The views of a scene show one set of named points, each view turned or mirrored, shifted and resized as a whole, with a little noise and some points left out.
(in the rows, 128 means zero)

Scene 1
View 1
z138: [118 124 145 133 162 110 119 153 135 130 114 129 146 138 117 137 162 131
 145 134 131 157 138]
z643: [112 107 148 112 159 109 118 118 127 107 147 124 195 135 141 129 170 124
 174 163 154 143 135]
z533: [124 113 146 127 165  99 129 130 142 111 134 116 175 126 137 141 147 128
 152 145 144 143 134]
z809: [120 115 149 130 157 119 125 119 132 123 128 134 161 139 133 130 165 132
 149 140 145 147 143]
z629: [131 126 150 157 160 122 134 126 142 143 102 142 116 139 124 135 153 143
 115 109 130 154 152]
z75: [134 133 149 155 158 132 131 141 138 154  96 146  99 147 108 130 163 142
 114 105 126 156 144]
z372: [138 126 145 144 167 110 136 144 146 130 117 121 134 133 119 141 145 134
 132 123 132 145 129]
z580: [153 132 144 135 163 139 140 150 137 148 129 126 111 154  96 127 164 129
 138 122 138 135 102]
z719: [128 119 143 115 163 111 124 147 133 120 140 115 167 140 118 134 163 123
 165 152 145 142 115]
z104: [147 126 150 174 167 116 149 115 156 143  94 139 100 128 133 143 130 152
  92  92 127 148 155]
z429: [128 128 152 156 154 137 130 126 134 152  95 154 104 149 117 127 169 144
 114 105 129 158 155]
z863: [138 122 156 168 154 141 144  87 141 149 101 159 105 143 139 128 158 152
 100  96 139 147 163]
z649: [124 129 148 128 156 133 119 156 125 144 116 137 126 155 101 125 182 129
 147 132 134 155 128]
z727: [137 115 152 154 162 115 143  97 148 127 119 135 141 128 147 137 143 143
 119 116 142 140 151]
z864: [146 127 155 166 152 154 145  99 138 161 100 160  86 153 121 122 166 149
 101  93 136 144 151]
z865: [119 131 143 139 165 109 117 170 137 136 103 129 130 139 106 139 159 133
 137 126 123 164 139]
z209: [170 136 144 159 169 132 155 148 153 156 113 123  82 144  98 139 138 137
 107  98 129 132 106]
View 2
z643: [149 126 139  77  99 154 115 138  98 141 121 153 124 143 143 117 153 109
 104 178 107 126 105]
z372: [141 149 139 126 115 130 126 130 128 139 123 145 120 112 141 124 150 122
  81 139 140 116 135]
z629: [154 160 132 144 133 116 130 134 135 125 123 140 134 113 143 142 141 113
  79 144 144 103 123]
z580: [144 137 137 122 127  97 112 133 142 129 121 149 127  98 149 104 151 138
  74 137 135 139 136]
z727: [155 157 141 129 133 130 145 126 118 140 133 142 120 120 150 142 140 112
  89 146 131 104  99]
z533: [141 139 141  99 103 154 127 131 106 148 124 148 115 130 141 123 153 114
  96 158 123 117 119]
z719: [140 127 139  91 100 139 110 137 114 140 117 152 121 125 142 107 157 122
  91 160 120 133 130]
z809: [153 139 136 104 116 134 121 136 114 131 121 147 130 129 144 127 147 112
  94 166 121 118 109]
z75: [155 156 129 148 136 100 119 138 146 115 119 141 141 106 140 136 143 120
  73 141 148 108 135]
z429: [162 157 126 148 142 100 120 139 143 110 119 140 146 111 141 143 139 114
  77 149 144 104 123]
z104: [152 173 138 163 144 115 150 124 138 134 132 136 122 103 147 151 137 116
  75 126 152  93 119]
z649: [152 136 128 114 116 111  99 145 135 115 112 148 143 119 137 118 151 118
  82 162 131 125 136]
z865: [142 147 128 129 107 131 108 143 135 122 111 144 136 117 129 129 153 115
  78 150 146 111 155]
z138: [146 143 131 116 108 136 112 140 125 128 115 146 133 124 133 125 153 113
  85 158 136 114 138]
z864: [170 163 131 157 162  80 132 132 148 112 127 139 143 103 153 144 132 120
  75 141 140 107 104]
View 3
z429: [134 145 141 135  83 150 142 148 155 108 135 151 113 142 124 125 148  97
 131 165 134 166 144]
z643: [ 97 108 161 186  98 171 136 128 141  90 123 143 190 184 169 111 124 148
 118 112 148 154 109]
z863: [137 161 142 142  62 170 151 152 164 105 131 168 123 126 138 113 170  84
 137 168 134 165 143]
z533: [102 116 156 166 100 167 132 156 140  96 123 149 186 177 158 124 146 142
 118 132 129 143 113]
z75: [132 138 145 132  92 146 141 156 148 105 134 143 115 146 126 139 150 108
 131 165 130 159 147]
z864: [145 158 143 135  67 163 158 150 162 104 133 154 101 122 135 126 166  87
 140 170 137 168 157]
z629: [126 141 143 137  86 156 137 159 153 107 133 156 133 148 130 126 158 104
 128 163 125 156 135]
z719: [105 107 161 167 110 158 140 146 132  91 125 127 167 180 160 138 130 154
 120 126 138 147 125]
z138: [113 118 149 149 106 146 128 150 141 103 132 141 151 173 136 130 134 131
 119 144 131 153 124]
z727: [119 144 150 154  75 178 142 162 155 101 126 166 164 147 153 116 170 110
 129 153 127 149 125]
z104: [131 155 140 126  76 164 138 183 157 110 131 168 134 135 130 131 185  95
 132 179 109 145 137]
z580: [130 124 158 142 103 154 157 158 133  93 129 117 117 150 153 163 148 139
 134 151 133 150 158]
z372: [117 126 151 142 101 157 137 169 140 101 128 143 151 162 145 142 157 131
 124 152 120 143 132]
z209: [138 139 152 121  95 157 157 189 137  99 129 130 108 134 141 171 179 125
 137 175 111 140 164]
z865: [116 118 145 135 113 134 123 158 139 107 135 138 137 173 120 139 134 126
 119 155 123 153 129]
z809: [111 124 154 166  92 165 140 138 146  96 128 148 164 167 153 117 137 127
 123 133 141 156 123]
View 4
z580: [149 110 121 124 111 119 121  89 137 124 143 132 102 138 133 122 120 116
 145 133 122 159 132]
z138: [127 131 122 132 112 115 118 114 132 120 140 140 116 122 121 114 108 135
 128 128 121 141 147]
z727: [134 132 141 127 123 126 119 111 151 120 118 139 115 143 125 135 104 162
 121 130 111 149 124]
z75: [141 127 121 127  96 112 119  83 144 115 121 144 112 152 125 107 114 130
 130 134 111 140 123]
z863: [146 127 136 126 105 120 120  87 163 116 100 138 114 168 122 125 107 156
 119 133 105 135 113]
z429: [142 127 123 129  96 112 120  85 151 115 114 140 114 156 120 110 111 136
 124 133 111 131 126]
z865: [126 135 117 131 102 110 118 103 127 116 141 147 116 126 124 102 111 127
 131 130 118 141 140]
z629: [135 133 129 127 104 116 119  95 145 116 119 144 116 148 125 115 108 145
 125 132 109 142 123]
z209: [146 122 128 118 103 119 120  72 135 116 129 148 104 157 142 115 121 124
 146 137 106 171 100]
z649: [140 117 115 132 106 112 120 102 140 123 139 132 110 130 118 113 113 122
 132 129 126 134 153]
z643: [130 120 130 136 139 125 119 142 142 130 146 124 114 105 114 141 101 151
 121 123 135 138 172]
z719: [133 119 125 131 129 122 120 125 131 128 154 130 108 109 123 130 110 132
 135 127 131 152 159]
z809: [134 124 129 132 123 121 120 121 146 125 134 130 114 125 118 131 105 148
 123 127 125 138 152]
z104: [133 141 138 122 105 120 119  87 144 112 111 154 117 159 132 118 108 155
 126 135 100 155  99]
z533: [125 131 133 131 132 125 118 132 133 124 143 137 115 112 124 133 104 152
 126 127 124 152 149]
View 5
z209: [106 138 113 128 149  75 184 132 153 105 126 158 113 150 107 169 147  76
 133 110 139 148 149]
z104: [146 114 123 108 152 110 176 115 178 122 108 152 112 145 115 185 137  99
 101 102 152 139 152]
z138: [116 121 127  98 138 121 144 122 120 127  98 135 115 167 125 139 135 104
 112 124 114 105 105]
z727: [141 112 129 108 166 129 165 104 157 126 116 134 123 154 116 169 106 125
 113 110 136 111 124]
z629: [136 115 121 106 150 117 164 119 145 129 105 143 110 153 127 172 136  98
 104 123 133 129 134]
z533: [114 120 136  99 149 131 143 107 130 119 110 127 128 171 110 126 108 132
 120 105 117  82  94]
z864: [148 115 108 123 172 110 183 122 145 135 121 141 103 139 137 205 128  87
 112 145 138 155 153]
z580: [ 96 139 113 127 152  90 169 133 116 113 126 143 115 158 117 153 136  86
 143 132 116 129 122]
z865: [115 124 124  96 126 111 144 129 123 126  91 144 108 166 127 139 154  90
 106 123 118 117 113]
z649: [111 125 116 110 146 114 149 130 100 132 106 132 108 163 137 147 137  91
 121 149 106 117 106]
z643: [113 118 136 101 160 147 134 105 103 131 112 112 129 174 121 121  92 142
 127 128 101  68  75]
z809: [124 117 128 105 158 135 148 110 119 131 110 123 120 163 126 146 109 122
 119 130 114  96 100]
z719: [ 97 131 129 108 146 120 142 118 107 119 114 127 125 172 114 120 115 118
 133 123 104  85  88]
z372: [114 126 128 107 143 109 157 120 140 115 111 142 119 162 112 145 133 105
 119 109 126 110 118]
z75: [130 120 114 110 146 106 166 129 134 130 104 146 103 151 133 174 148  81
 108 134 129 142 137]
z863: [158 108 116 116 174 124 179 112 157 137 116 137 108 141 134 202 118 102
 104 133 142 142 148]
z429: [140 115 114 110 153 115 166 125 135 137 103 141 102 148 139 183 141  87
 104 141 129 141 137]
View 6
z863: [ 98  94 101 149 147 115 123 123 122 163 112 117 120 144  72 160 124 162
 119 115 140 116 133]
z429: [108 111 106 167 135 115 122 109 125 164 130 141 124 138  91 133  97 173
 124 120 137 130 120]
z209: [131 120 125 159 120 134  92 116 134 172 104 107 106 109 112 102  85 165
 171 126 176 117 158]
z649: [125 120 106 163 105 133 110 101 127 161 149 155 141 138 140 113  91 160
 142 148 107 130  92]
z727: [117 109  97 132 109 137 126 127 146 157 123 113 114 139 110 163 138 149
 139 108 108 101 130]
z580: [135 115 117 155 108 139  88 108 128 166 123 128 131 123 141 100  90 154
 169 156 142 121 122]
z138: [130 132 103 158  90 139 125 105 147 158 151 149 126 133 144 125 102 158
 144 121  96 121 103]
z533: [137 129  95 132  72 154 126 116 159 154 148 131 121 137 159 145 131 138
 155 118  72 101 105]
z643: [134 117  87 126  71 155 121 113 146 150 159 143 144 152 174 153 142 128
 148 146  44 102  76]
z865: [130 142 109 171  95 136 126 100 149 161 153 156 118 127 137 112  85 170
 143 111 112 130 110]
z629: [113 120 106 158 120 126 125 114 138 162 130 131 114 133 103 138 106 166
 133 109 128 119 128]
z372: [133 129 109 150  92 144 117 113 150 161 134 126 113 124 136 126 107 155
 157 115 117 113 127]
z864: [ 99  93 109 158 154 111 110 119 112 166 110 121 125 139  72 142 107 168
 126 130 158 124 135]
z104: [111 120 110 152 125 125 128 123 146 164 113 110  95 124  82 147 113 168
 135  86 151 112 159]
z75: [114 120 112 170 127 119 116 107 128 164 129 139 120 129 100 120  88 173
 134 120 144 130 125]

Which points are out of place in each view (at most two, in the order of its rows)? Write - if all are in place.
view 1 => z649
view 2 => -
view 3 => z75
view 4 => z209
view 5 => -
view 6 => -
